Points on a hilly landscape, in no order, each with its height.
From any point a ball rolls to the lowest of the 2 points nearest to it. It stops when none of these is lower. Distance is the straight distance between rows; heights are no part of it.
(535): [-16   2   4  18 -40 -17  24  29 -15 -26  31  15 -43  21   5   8   3  -3
 -11  33 -56 -37   8  11  -2  56 -14 -16  -1  30  32   7  20 -37 -11  25
  18  26 -18   6 -24  12  22  38 -15 -47   7]  height 378
(810): [ 16  -9 -30 -18  -1  52  -4   4 -20   2  10  25  20  30  16 -32   9 -44
 -31  12  12 -24  17 -21  27  26  10 -26  -9 -10 -27  46  -1 -14  10 -15
  50 -63  -6 -17  15   3  14   6  30  10  31]  height 312
(939): [ 10 -10 -54 -17  -4  13  17 -52  23 -18  -1  39 -12 -15 -39 -25 -35  -4
 -30 -27  37  15  16 -24   7  -8 -17 -12  24 -18  -2  26 -25  13 -16 -37
   3 -18  -3 -18  37  -3  55 -19 -10 -18 -18]  height 429
(694): [ 25 -30   4  25 -21 -22  30  27  -4  -2  29  -5  16  48  12 -18  -1 -22
  31 -15 -24  14 -28  -6 -24  20  25  22 -10  15  19   8  19 -21  -8  28
  37   6 -38   1 -28 -13 -29  66 -34 -17  -5]  height 254
(620): [-54  32  14  42  25  -7 -49  24   5   8  -2 -13  12 -38  -4  29  14  23
  21  -4  -2  13  -2   9  -7 -10 -10   9 -11 -24  14 -41  -3  19   4  28
 -43  39  22 -19   5 -11 -11 -34  -1 -16 -22]  height 235
(636): [ 15   7   5 -26  -7 -39  -8 -19  26  -9 -26  26 -18  -2 -23   4 -21  29
   9 -45  36  -3 -38  48 -28  12  15 -23 -16  20 -29  15   7 -17  39  16
  26   0 -18  33   6  18  22 -28  18  28  -1]  height 533
(639): [ 10  -8 -37  23  21   1  -9  -5  22  -1   5  15  28   3 -30 -15 -18   5
  42 -40  20  57 -25 -28 -37  -7   7  22  -4 -30  -5   0 -21  17  -2   9
  -3   4  -2 -32  11 -31 -14   8 -29 -19 -37]  height 47
(1003): [ 53  -8 -11  -2  29   0 -20  -4  13   9 -18  -1  36   8 -13   0 -40  10
  50 -42  21  60 -23 -34 -49 -55  19  35 -25 -19 -23  16 -25  33   0  -1
   6   3  14  -3   3 -20 -24  -2 -16  -5 -28]  height 99
(780): [ 13 -21 -38 -32 -58   5  -1 -35   9 -27   8  45 -25  13 -16  -7 -46 -12
 -24 -11  30 -15   0  11  -9 -21  20 -23  -6   8  -9  62 -13  16  -1 -10
  73 -43 -21 -17  14   8  29 -20 -10 -11  -2]  height 216
(860): [ 19 -23  -2  25  17  15  24 -13  10   7  47   4   4  15 -32 -32 -28   8
 -20  -2 -21  35  -5 -43 -16  11 -23  17  18 -43  38 -26 -10 -14 -20  -3
 -20  20  -3 -10  15 -38  12  32 -37 -46 -17]  height 386
(86): [-10   2 -32  21   0  -1   8   3   6  -1   0  10  25  10 -10 -13   5 -14
  30 -29  29  24 -11 -21 -11  -4  25  11  -2 -11  -7  10  -5  17  -4 -11
  18 -12 -23 -42  19   1 -16   9 -16   8 -11]  height 98
(615): [-44  21  24  49 -17 -44  18  23  14 -15  12   5 -35  -1 -31  35 -16   3
   9  -1 -17  -6 -14   9 -40  -3  -6  19   4  12  43 -24  25  -5 -17  35
  -8  56 -17 -19  -4   4 -11  24 -31 -42 -11]  height 462
(545): [ -6 -20   7  10  30  37 -28   1 -24  30  27 -15  11 -18  15 -17  -1   1
 -16  41 -22   6  15 -43   3 -23 -15  12   8 -46  18 -27 -19  32 -18 -21
 -29  15  28 -11  17 -26 -21   6  -5 -21   2]  height 169
(1096): [  0  17  14  11  36  19  56  -4  -2  10 -15 -19  11 -15   9   2  21 -15
 -23  18 -36 -21  31 -13  44  38 -35  -4  37   1  31 -17   0 -24 -28 -18
 -16  10  10  46  -6  18  27  26   4 -29  -5]  height 151
(413): [-31   8  -9  75  17  -5  25  34  33 -20  14 -12  19  24  -7   6   8  10
  41 -12 -22  33 -20  -2  15  48  -7   8  -6   7  13 -20  16   7 -13  34
   9  14 -32 -28   7   6 -39  35 -51 -42 -21]  height 132
(847): [-14  60  -7  25   8 -13 -67   3   7 -16 -37 -14  35 -14   5  27  18  13
  40 -28  16  25   4  20  32  -2  32   1 -62  -9 -35   1  -3  15  24  24
 -15 -12   9 -12  -8  -1 -12 -69  15  39 -20]  height 350
(952): [-34  14  10  42 -10 -12 -65   2  11  -8  15   9 -11 -18 -13  13 -26  41
  16  -1 -27  25 -10  17 -23  13   1  -7 -27 -42  22 -19  -5  16  12  55
 -34  40   5  -7 -15 -23  13 -32 -18 -37 -28]  height 193
(504): [  5 -19 -11 -36 -38 -29  -4  -5  11 -21   3  41 -37  18 -14  -8 -27   8
 -17 -16  11 -14 -41  48 -50  -6  25 -12  -3  31 -18  22  13 -20  21   9
  54  -5 -19   3   0   7  22   4   4   0  11]  height 557
(821): [ 15 -19 -43  -6 -33  -2 -14 -18  -6 -11   7  31   5  17 -14 -20 -25 -16
  24 -39  40  10 -22 -14 -27 -19  22 -11 -20  -3 -22  49 -10  18  12  -8
  50 -34 -27 -39  22  -4  -5  -2  -1  14  -2]  height 156
(21): [ 22 -19  32 -25   6 -20  27 -19   6  11 -22 -20   6  -1  18   9  -5  -3
  -5   8 -22  -5  17  -2  -1 -16   3  21  31  20  29  -5   5  -9  -7 -17
 -10  11   0  52 -27   9   6  33  -3   4  -6]  height 399
(351): [ -3 -23  15 -19 -56 -13 -47 -10   5  -8  22   8 -34   5  -2  -3 -33  27
  -6  23 -29   4  -6  25 -29 -20   7 -13 -25 -23  16  27 -18  32   2  31
   2  25   5  -1 -34 -17  10 -27 -11 -35  -9]  height 32
(699): [ 19 -31  -5  -9   1   8 -10 -27  -5  14  36  15 -21  -3 -27 -16 -49   6
 -21   9  -2  29  -2 -33 -43 -44 -15  14  13 -34  39 -14 -12  20 -19 -12
 -22  30  19 -22  15 -46  12   6 -26 -36  -9]  height 351
(229): [ 17  11 -18  14  46 -13  34 -36  29   4 -40  -1  40 -15 -28  -4  -1  11
  40 -65  43  33 -18 -16  -8   3  10  11  16  -1 -10  -7 -11  -9  13 -13
  -1 -12 -19  14  22   6  -3   4  -2  36 -21]  height 365
(5): [-40  45   8  14 -22 -25 -51  22  11 -23 -26  -6  19 -25  27  40  27   3
  23   9  -3  -3  13  32  33  -1  15  -8 -23  15 -20  20  -2   9  12  25
 -11 -24   1 -10 -21  11  -6 -44  24  32 -13]  height 379
(938): [ 22 -18  26 -34 -24  -3 -18 -30  -2  11 -29  -4 -11 -15   5  18  -8   5
 -24  17  14 -19  27  39  58  -5 -16 -41 -13   7 -26  25   0  -9  30  -6
  -4 -34  -8  43 -10  24  27 -55  41  56  20]  height 349
(183): [ -2  -7  15 -33  15  -6   8 -19  -7   9   4   9 -31 -15 -13 -16   0  19
 -28   3  16 -11  -8  13 -29 -11 -13  -3  29  -5   1 -32   9 -10  10 -16
 -24  30  18  23  10  -6  21  -4  24  14  22]  height 175
(383): [-28  17   6 -14 -35 -31 -13   0  24 -23 -33  10  -2 -15  11  29   6  -1
   2   3  11 -26  13  37  10  -5  10 -23   0  26  -9  33   1  -3  17   4
  19 -26 -19   6 -15  24  12 -16  19  25   1]  height 408
(90): [  9  34  -1  24  38  -2 -52  -5 -12   7  -2 -23  31   1   3  -5  27  16
  38 -31   9  39 -18   6  18  23  21   7 -58 -12 -38 -27   4  -6  35  28
 -24   5   4  -2  -2 -19 -16 -43  16  39 -11]  height 321
(543): [ 20 -15   4  64  17 -21  36  23  27   2  23 -12  25  37 -19  -9  -3   0
  51 -24 -25  50 -31  -7 -27  31   7  28  -6  -2  24 -25  15 -22  -8  43
  12  24 -30  -8 -16 -23 -36  53 -57 -28 -31]  height 190
(66): [ 13  -5 -29  14  -8  35  50  -4 -41   1  37  14 -25  33 -24 -37  -6 -27
 -29   0   1 -11   7 -20  24  27  -6  -6   1 -16  14  14   9 -13 -22 -11
  28  -8 -22 -33  37   7  16  23  -7 -15  16]  height 352
(608): [ -6  14  23 -11 -12   0   0  -6 -10  -2 -28  -6   8 -34  18  23  27 -10
 -15  24 -14 -31  36  26  69  38 -30 -39  -6  13  -5  15   1 -42  25   7
  -9 -23  -5  50 -19  19  35 -29  41  29  14]  height 309
(1075): [ -9  40   8  -3   5 -18 -22  -3 -20  10 -45 -20   0 -24  -7  35  21  -8
  14 -14  46   0   2  15  29 -38   8 -11 -25  14 -33 -15  14  -4  34  -9
 -31  -8   9  -6   5  20 -20 -68  43  85  19]  height 415
(424): [ 26 -39  -9 -35 -14  25 -10 -28 -26  15  10   6 -19   6   4 -15 -37   1
 -19  18   7   6  15 -29 -14 -60   2  11  10 -22   6  18 -16  42 -16 -33
   3   0  12 -17   5 -17   3  -5  -8  -7   8]  height 304
(343): [-24  16   6   4   4   9  -6   9   9 -13  -7   9   8 -29  22   4  24  11
 -27  29 -34 -31  37  13  32  43 -29 -20  20  -7  15   4 -16 -13  -5   6
 -23   5  18  35 -22   3  36   0   7 -35  -6]  height 207
(722): [-55  27 -21  -8  13   0 -39  53  23 -18  12  21   8  -4  26  -8  35  -4
  -8  18  24 -21  -4   7 -32 -15  12   6  17   1 -26  -2 -10  38  -2 -14
  -3 -15  32 -58  14 -10 -17  -2  20 -25   7]  height 577
(816): [ -4  22  28 -35  44  -3 -65  16  14   7   2  -7  24 -15  33  -3  35  23
 -12   9   5  14 -22  10 -22 -27  -4  20  -9  -1 -38 -24   4  22  13  18
 -40   5  60   5 -13 -30   2 -44  39   6   9]  height 678
(403): [-43  23 -13  16  35   9  26  17  21 -20  -1   3  22  -1   9  -6  59   0
  -2 -11  17 -22   0  17  29  78 -17 -19  10  28 -28 -12  12 -22  21   8
   8 -31 -16   3  19  21   6  14  20   6  19]  height 257
(940): [ -9  15  -2  47 -11 -28  36 -23  29  -9  -3   3   4  -4 -36  16 -29  -6
  11 -23  11  23   5 -28 -10 -29   6  24  15 -12  47   3  -3  10 -34 -10
   0  25 -25 -23   2  -8 -14  16 -50 -22 -34]  height 428
(653): [ 15 -28 -17 -11 -34  27 -18  -7 -24   7  16   2  12  13  21 -27  -5 -20
  -4  16 -11   1   5 -18  19   3  20 -13 -27 -22  -1  37 -11  10   0  -3
  29 -30 -18 -13 -13  -5   3  -1  10   7  11]  height 359
(1009): [-35  26  22  33 -25 -45  22  13  30 -13 -18   6 -12   1 -22  46 -20  -7
  10 -15   4   5   3   2 -49 -59  15  33  10  10  43   4  14  19 -34  14
  10  43  -5 -22 -28   1 -24  23 -42 -39 -28]  height 449
(145): [-37   9  -9  11 -87  -6   1  18 -17 -39  18  23 -68  -2   1  18 -19   3
 -21  45 -37 -43   5  28 -18  35  -1 -23  -9  23  16  17  14 -15 -10  22
  34 -10 -20 -10 -21   8  25  12  -6 -36   9]  height 311
(1129): [-28  14  13  13   5   1 -36  14 -41  25  -1 -21 -11 -31  -9  22  14   2
  14  10   8   3   6  -1  11 -40 -11   1 -12 -31   8 -32   6  15   8  -2
 -47  36  19 -30  13  -2 -34 -46  16  30  10]  height 278
(643): [ 12  15  42 -53  -4 -27 -25  17   7  25 -47 -39  -5  -7  -2  54   4   0
   5  -3  10   5  11  32 -10 -79   3  13  -9  32 -20  -7  14   8   9   3
 -41  22  35  15 -34  29 -24 -40  17  42  11]  height 457
(894): [ 57 -36   8 -12   0   1 -16 -12 -26  27 -16 -30   5  14   7  10 -53  -5
  44 -26  12  40 -13 -45 -40 -80  35  31 -39  -7 -11  22 -12  35  -6 -11
  -2   6   9 -11  -4  -8 -45   5 -15  16  -3]  height 161
(783): [-39  26 -22  -5  39   1 -29  42  57 -18 -12  15  50   4  35   0  32  -6
  11  -8  20   5  -9   6 -32 -19  18  27  24   5 -25  -5 -17  38 -20  -3
  17 -26  31 -27  -7 -18 -18  10  -1 -32 -28]  height 594
(316): [ -2   0 -27 -13 -38  19  12 -15 -10 -10 -10  28  -4  16   2  -3  -8 -35
 -31   5  26 -39  25   6  21   3  16 -27   8   6  -8  51   8 -13  10 -14
  74 -55 -24 -15  19  17  21  -1  15  19  21]  height 267
(12): [ 19 -13  21   6 -12 -13  29   7 -31  17   5 -28   8  15  19   2  13 -31
  10  13 -24 -14   9  -4  18   6  10   8  -1  20  21   2  19 -27   0  -1
  11   9 -21  16 -16  15  -9  35  -1  23  13]  height 438
(119): [ 51 -34 -20   6  -5  -2  49  -5  -2  -3  10  17  22  43  -2 -21 -24 -21
   6 -33  12  13 -23 -29 -21  -5  25  32  16  16  10  26  13 -24 -20 -12
  49 -19 -31   3  -2  -9 -13  62 -27  -1 -13]  height 310
(295): [ 22 -15 -39  17  -3  23  48 -31 -30   0  33  13 -16  12 -38 -32 -28 -26
 -13 -13  22  13  11 -53   7 -13 -10  17  15 -18  21   3  -3   6 -36 -36
   8   3 -17 -42  44  -8  14  19 -24  -9  -5]  height 384
(473): [-31  11  24  55 -13  -1  -4  25 -16   0   6 -29  22 -37  25  38  25  -1
  26  37 -59 -19  29  -9  67  37 -31  -7  -8  -6  32  -5 -13  -2 -21  15
 -15  25  -6  13 -17  15 -19   3 -23 -26 -16]  height 136
(949): [-13  -4  12  30 -28 -38  32   2  27 -27  21  12 -28  13 -20   5 -19  11
  -3  -5 -37   5 -14  13 -22  37  -6   1  15  16  41  -7  20 -42 -12  28
   5  34 -27  19 -27  -4  27  38 -35 -37 -17]  height 431
(94): [ 17 -15 -15  26  44  53  21   8  25   2  15  -8  52  20  20 -20  20  -5
   9   9 -40  40  12 -24  33  51 -11  -3  11 -30   5  -8 -24 -10 -22   6
   8 -35   7  25 -14 -19   0  39 -31 -45 -38]  height 443
(1038): [ 37 -39  20 -41 -24   0  10 -51  -3  27 -28  -6 -42 -11 -26   5 -45  28
 -28   3   9 -10  18  32  29 -25 -11 -29   3   6 -12   4  -4   4  11 -22
 -10   2  -3  49   2  25  35 -49  19  38  14]  height 387
(291): [-20   7   6 -28 -52 -24  11 -12   2 -16 -20   7 -39  -5  -7  30 -11  -5
 -17  13   7 -27  21  44 -10 -39  14  -5  23  27  14  23   5   9  -7  -6
  20   3  -9  -5 -17  19   7  -1  -8  12   3]  height 439
(561): [ 18 -15  19 -23   0  -5 -28 -10 -39  29 -13 -19 -29  -6 -15  11 -17   7
  17  -4  15  13  -6  -1 -20 -60   8   0 -26 -20 -11 -22   8  13  17  -7
 -37  37  18 -11  -2   3 -17 -45  14  40  20]  height 305
(1099): [  6   3   5 -24  59  14 -17 -13  46   8 -24 -15  54 -13  43 -13  25  17
   6  -4  13  25  -8 -10  -4   0   2  28  16  -8 -29 -12 -26  22   0  -7
  -9 -27  32  35  -4 -24   4   0  15   5 -22]  height 646
(479): [ -9   5   0  14  37  53  -9  32 -21  15  22 -16  30 -10  37  -9  29 -21
 -22  58 -18 -28  30 -41  36  -5 -22   7  17 -23   0 -15 -26  28 -37 -44
 -11 -11  44 -16  23  -7 -34  20  -6 -27   4]  height 231
(972): [ 14 -12 -15  -9  -5  57   9  -1 -63  13  36  13 -41  11 -10 -38 -11 -15
 -42  38 -17 -22  15 -17  14  11  -9 -18   3 -34   9   3  -4  -6 -14 -22
   0   8   7 -16  20  -8  16   2  12  -9  31]  height 306
(174): [ 35  -6   8  35  25 -18  22   8  -8  15   7 -17  15  20 -25 -14  -4   8
  49 -47  -4  41 -44  -6 -27  26  15  20 -21  -7   2 -34  14 -39  20  29
  -7  28 -25  13  -4  -9 -20  32 -18  18 -10]  height 240
(827): [ 21 -13  19 -51   1  -5   2  20 -25   8  25  -2 -27  31  31 -17   5 -10
 -38  41 -19 -41   2   3 -45 -31   0  16  26  33   5 -11  17  -8  -2 -27
  -1  14  32  10 -15 -11  -3  35  15  -6  33]  height 221
(931): [ -1  -2   6 -15  -8  20  27 -10 -50   8  27   6 -62  -8 -21 -19  -7  10
 -56  38 -16 -35  13   9  -4   0 -27 -16  26 -11  21 -30  13 -28  -8 -25
 -19  38  18   6  19   0  28  -2  10  -6  30]  height 244
(999): [-52   9 -17  27 -62   2 -32  11  -2 -35  16  24 -44 -16  -2   6 -16  25
  -3  17 -27  -6  -4  17   0  52   6 -29 -21 -13  -2  14   5   1   4  31
   7 -12 -28 -18 -10   3  30 -11   2 -20   1]  height 252
(463): [ 51 -56  14 -38 -13   5 -19 -24 -30  30  -8 -23 -25  16   6   1 -52   9
  14   4   3  17   4 -17  -8 -60  24   9 -18  -1  -9  17 -11  30   3 -18
  -6   2   2   5  -7   1 -20 -21   3  32  16]  height 238
(747): [  0  -3   3 -54 -42 -16 -36  17 -19   3   2   7 -40   6   3  10  -2 -11
 -12  18  24 -11 -15  37 -33 -59  18  -7 -21  16 -31  14  11  14  17  -4
   9  -6  19 -39  -7   3 -18 -34  29  33  44]  height 517
(239): [  7 -12  -3 -56 -72  -7  -3 -19 -18   9 -17   2 -54   4 -12  26 -25 -12
 -13  11  33 -31  10  44 -25 -73  16  -3  -2  35 -15  34   6  23  -2 -16
  36 -13  -9 -35  -4  16 -18 -28  -7  38  23]  height 477
(308): [-25  11 -31   0  33  14  14  18  58 -22  -3  17  44  12  20 -14  35  -1
  -9  -6  18  -5   7  -3  -9  29  10  11  38   9  -8   1  -8   8  -9 -10
  21 -42   9  10  -2  -5   3  28  -5 -35 -20]  height 608
(1016): [-11   6   4 -37  33   0  -7 -17  60 -13 -29  14  24 -23  16 -11  16  29
 -20 -16  32  -2  -5  14 -19  -7  -5  11  36   0 -13   2 -20  34   0  -5
 -15 -17  29  33  -4 -12  33 -14  19 -16 -19]  height 634
(1102): [  9 -11  38 -49  32 -16 -13  12   5  14   7  -7 -14  -3  17 -10  16  14
 -24  16  -6 -13 -21  13 -58 -16 -11  21  23  13  -1 -41  15 -11  13   7
 -31  37  45  31 -12 -23   5  13  28 -12  24]  height 94
(442): [ -3 -11 -18  43  35  47  31  26 -13   6  39 -10  26  30   5 -34  22  -5
   7  17 -15  18  -7 -28  42  40 -25   4  -7 -19   2 -19  -5  11 -14  -5
   8   0  -6 -40  42   4 -47  43 -35 -35   2]  height 496
(498): [  1  -6   3  17  55  27  30  18   7  13  21 -22  40  13  21 -24  36  -6
   2  13 -15  12  -5 -24  12  36 -17  15  20  -2  -1 -38  -1  -4 -11  -8
  -6  -2  13   5  17  -5 -23  43  -7 -17  -9]  height 470
(803): [  5   5   1  -5 -42 -17 -17 -10 -21   4 -32 -10 -10  -3  -9  25  -6 -20
  26 -17  42 -14   0  18  21 -34  20 -21 -28  12 -20  20  14  -6  35 -10
  15 -28 -24 -27   6  23 -23 -40  24  78  28]  height 444
(240): [ 47   1  -3   1  22 -12 -20 -14  -6  10  -5  -2  10  13 -20 -20 -13  20
  50 -56  13  38 -36  -4 -22  11  26   6 -44 -17 -25 -12   1 -13  37  22
 -10  18 -14  17   2 -13  -6 -17   5  30  -9]  height 281
(913): [ 40  -7  46 -48  -4 -29  -4 -17   1  25 -49 -21 -36  -8 -23  37 -18  19
   5 -25  18  -7  -9  42 -11 -48   8  -2  -9  31 -21 -12  15   2  27   5
 -27  27  13  48 -15  28  -3 -46  19  50   6]  height 488
(372): [-44  10   8  47 -55  -2  -3  10 -20 -21  13  -6 -30 -29  -3  27  -9  13
   3  30 -43 -15  21   2  30  42 -17 -21 -11 -17  36  10   0   1 -13  25
 -10  20 -22  -5 -12  11   6  -4 -15 -22  -3]  height 201
(317): [ 16   7  17  -6  42  30  48  10 -43  23  -4 -27   7   0  22  -4  34 -30
 -22  30 -30 -38  26 -24  54  35 -29  -3  16  19   3 -13   8 -35 -13 -29
  -8   0  11  33  10  22   1  29  29   7  29]  height 83
(544): [-26   8 -15  21  23  21  -5 -28  -6  10  -5   2  12 -35 -14 -17   9  22
   0 -18  15  17   8 -16  30  20 -16 -17   5 -39  -4 -25 -16  11   8  -6
 -40   3  -2  -4  26   0  18 -34  12  14  -7]  height 153
(62): [  0  -2 -33  22 -23 -17  43 -37  13 -26   9  26 -21  -2 -45  -7 -35 -13
 -10 -40  29  10  -2 -30  -2 -11  -2   6  19  -6  26  14  -4  -7 -30 -24
  12  -1 -34 -28  27   1  23   7 -33  -8 -24]  height 409
(373): [ 33 -33  -5   4 -29   0 -29 -25  21  -2  24  15   1  10 -18 -23 -52  25
  15  -9 -16  41 -17 -15 -21  -1  11   2 -24 -42  14  28 -29  27  -4  23
   0  12  -8   0 -22 -34  10 -12 -26 -33 -29]  height 134
(709): [ 15  32  28 -35  13 -40 -11   8  18  -3 -42  -2  -1  -8 -18  24   4  21
  16 -51  33   4 -28  39 -38 -28  15   8 -27  29 -39  -2  23 -16  32  18
  -5  23  15  34 -11  19   7 -28  25  32   8]  height 514
(808): [ -4   3  -6  53   1  38  43  20 -39   2  13 -18  21  15   5  -9  22 -27
  11  23 -30 -12   7 -23  83  52 -26  -9 -28  -7   9   6   5   1 -25   4
  15   2 -27 -25  29  32 -39  32 -23 -12   7]  height 519
(305): [-35  12  11  59  27  -8  25  24  27  -5   9 -20  25  -9   6  24  24   9
  24  14 -40   4   7  -4  37  50 -36   6  18   9  34 -34  -4  -1 -13  17
 -12  30 -10   9   0  11 -14  30 -39 -42 -26]  height 67
(263): [ 15  -7  33 -54 -19 -18  -6   4  -9  31 -33 -42 -20   6  18  47  -6 -18
  -3  16   0 -18  25  16 -10 -81  11  24  12  45   3  10  16   9 -11 -15
 -16  12  15   2 -36  20 -33   6  -6  39  20]  height 414
(226): [ 42 -24  22 -17  24 -11  38 -53   1  16 -41 -20   3 -11 -15  12 -38  17
   6 -30  10  13   3 -17   7 -26   3  10  25  10  15  -7  -3  -6  -2 -30
 -21  11 -13  56   1  21  13  10  -6  34  -4]  height 368
(242): [ 43 -30 -10 -14  17  -2  32 -32   6   9  -8   9  12  13 -22 -20 -30   8
   9 -42  20  20 -25 -22 -20  -5  10  15  22   5  -1   8  -3 -21   4 -20
  10 -12 -19  31  13  -8  10  31  -1  17  -3]  height 342
(769): [ 17  -9  27 -50 -28   5  -5   8 -40  20  11 -24 -34  15  40  14   4 -17
 -32  59 -25 -44  41   8 -10 -57  -3  18  27  33  18  11  13  11 -18 -25
  -8   3  27  -4 -33  -4 -18  16  -9   8  22]  height 330
(822): [-54  22  16  26  -1 -24   7   6 -17 -11  -2   2 -38 -37 -29  20  10  35
  -8   1  -3 -19  -6  25  -2  35 -26 -16  12  -3  15 -55  18 -23  16  24
 -46  54  -1   5  17  17  13 -22  15   6   5]  height 229
(451): [  7 -15 -25  43  26  36  39  11  37 -20  38   4  17  25 -26 -25  -3   6
 -13  -7 -33  47   1 -24  16  61 -18   2  11 -29  25  -9 -11 -19 -25  12
  -3 -15  -9  -9   0 -21   3  36 -49 -65 -26]  height 417
(764): [  5   3 -12 -45  27  -3   7  -3  62 -23 -17  29  30  11  21 -15  16   2
 -31  -6  29 -29   1  11 -31   4   8  13  47  24 -13  18  -8   3   2 -19
  23 -38  21  43  -6  -6  20  23  18 -21  -9]  height 622
(1071): [-42  35  -3  25  30   5   1  63  14 -25  13   3  30 -12  44  22  68  -4
  13  27 -13 -36   1  11  60  88 -38 -13  -7  56 -34  -9   6 -20  11  18
  -2 -36  12  -7   9  18 -20   4  15  -6  25]  height 308
(275): [-22 -13  10  21 -45 -12 -35  -4 -10  -2  40   9 -41   1 -24   1 -34  15
  -1  17 -28  12 -19  -1 -46 -12   4 -12 -30 -39  43  -4   1  13  -3  44
 -12  45  -4 -26 -16 -32  -3  -6 -31 -44  -8]  height 129
(734): [-10  -5  -9  20  53  39 -34  -6   1  25  23 -10  33 -23  11 -26  24  26
   2   6  -6  38  -5 -20  12  20 -14   5   4 -49  -8 -37 -26  18   2   2
 -36   2  26  -9  18 -31  -4 -15   0  -6 -15]  height 104
(483): [ 10 -17 -10 -37  -6  10 -11 -45  13   2 -21  22  -9 -18 -16 -15 -23  20
 -23  -7  24   4  16   5  17 -17 -11 -26   4 -18 -13  17 -23  32   6 -24
  -9 -15   4  14  21   5  38 -47  18  10  -2]  height 419
(890): [ 15  32  -6   4  41  -7  -1 -20  -8  17 -45 -17  27 -15 -10  11  12  -5
  38 -53  55  20 -16 -13   7 -16  18   7 -21   3 -37 -20   3   1  30 -16
 -17 -13  -5   5  25  15 -17 -36  30  70   1]  height 388
(983): [ 16 -15   1  18 -36   7  -2  21 -42   9  25 -28  18  14  27  -8  27 -40
  15  26 -36 -13   4 -12  51  30   8 -17 -44   8   2  27   6 -20   3  17
  26 -26 -26  -5 -19   9 -22  13   8  27  23]  height 411
(322): [ -8  -3  -7   0 -53 -33   8  24 -13 -16  19  22 -39  31 -11  -4 -11 -13
   8 -20   6 -14 -40  30 -65  -4  37   3 -15  30  -6  15  31 -22   2  27
  58  10 -27 -32  -7   3  -7  32 -13  -7  11]  height 587
(1035): [ -5   8 -20  -3  22  12  52  -5  14  -7  -5  18  11  14 -14 -22  20 -18
 -23 -21  25 -20   7   1  11  49  -2 -15  30  12  -7   7  13 -36   6  -8
  30 -30 -22  17  23  18  29  28  13   5  13]  height 215
(130): [ 15  -3  24 -34  44   2 -33   5   7  16   1 -20  37  -4  52 -11  29   4
  -4  17  -9  14 -17  -8   4   0   0  16  -8  17 -30 -20   0  -2  11   6
 -25 -15  36  31 -18 -17  -7  -6  36  27  12]  height 661
(710): [ 25  12  -9 -20  36  42  51 -11 -20   8 -12   5   1  25   6 -20  13 -41
 -49   7   6 -39  23 -11  18  32  -6 -10  38  13   1   9  13 -35 -16 -27
  22 -30  10  28  16  12  31  31  33 -10  18]  height 166
(457): [ -8  11  -5  -2  27  26 -17  26   7   3   1 -17  51 -10  60   0  45 -27
  -4  42 -19 -14  21 -20  42  10   1  -3  10   5 -17   6 -25  13 -15 -29
   4 -46  25   5  -7   0 -15  13  15   2  -6]  height 286
(1002): [-33  35 -13  14  11  11 -11  58  27 -28   0   0  38   2  54  12  57 -21
  -2  42 -21 -44  25   3  39  54 -12 -17   5  37 -17  23 -10  -4  -6  -4
  20 -55  18  -1 -10  11  -4  13  16 -29   3]  height 334
(656): [-35  20   3  23  20 -12  -5 -24  -5   4 -10   5 -27 -38 -41  -1   3  37
   3 -27  26  12 -15   7 -18   5 -19 -12   5 -31   2 -51   5  -1  18   9
 -54  48   6 -12  29   3  20 -40  10  10  -1]  height 192
(332): [ -1   2  25 -14 -29 -30  -9  -9  14 -11 -26  -2   2 -24  29  27  14  11
   1  22 -49 -19  32  37  37  32 -15 -29  -1  23  15  12  -1 -29  19  21
 -11   0  -6  64 -42  13  46 -11  11  -5 -11]  height 263
(11): [-25  13 -13 -28  -2   2 -33  41 -16  -2  21  15 -14   2  13 -21  33 -16
 -17  22  28 -21 -14  12 -26 -26  14  -1  -6  -1 -36  -2   5  15  12 -18
   2 -18  22 -54  19  -4 -22 -18  41  25  41]  height 552

Where does a ball stop that starts at each point below?
(722) | (305)
(615) | (305)
(709) | (1102)
(483) | (317)
(803) | (305)
(940) | (1102)
(860) | (639)
(939) | (1102)
(983) | (639)
(1075) | (305)
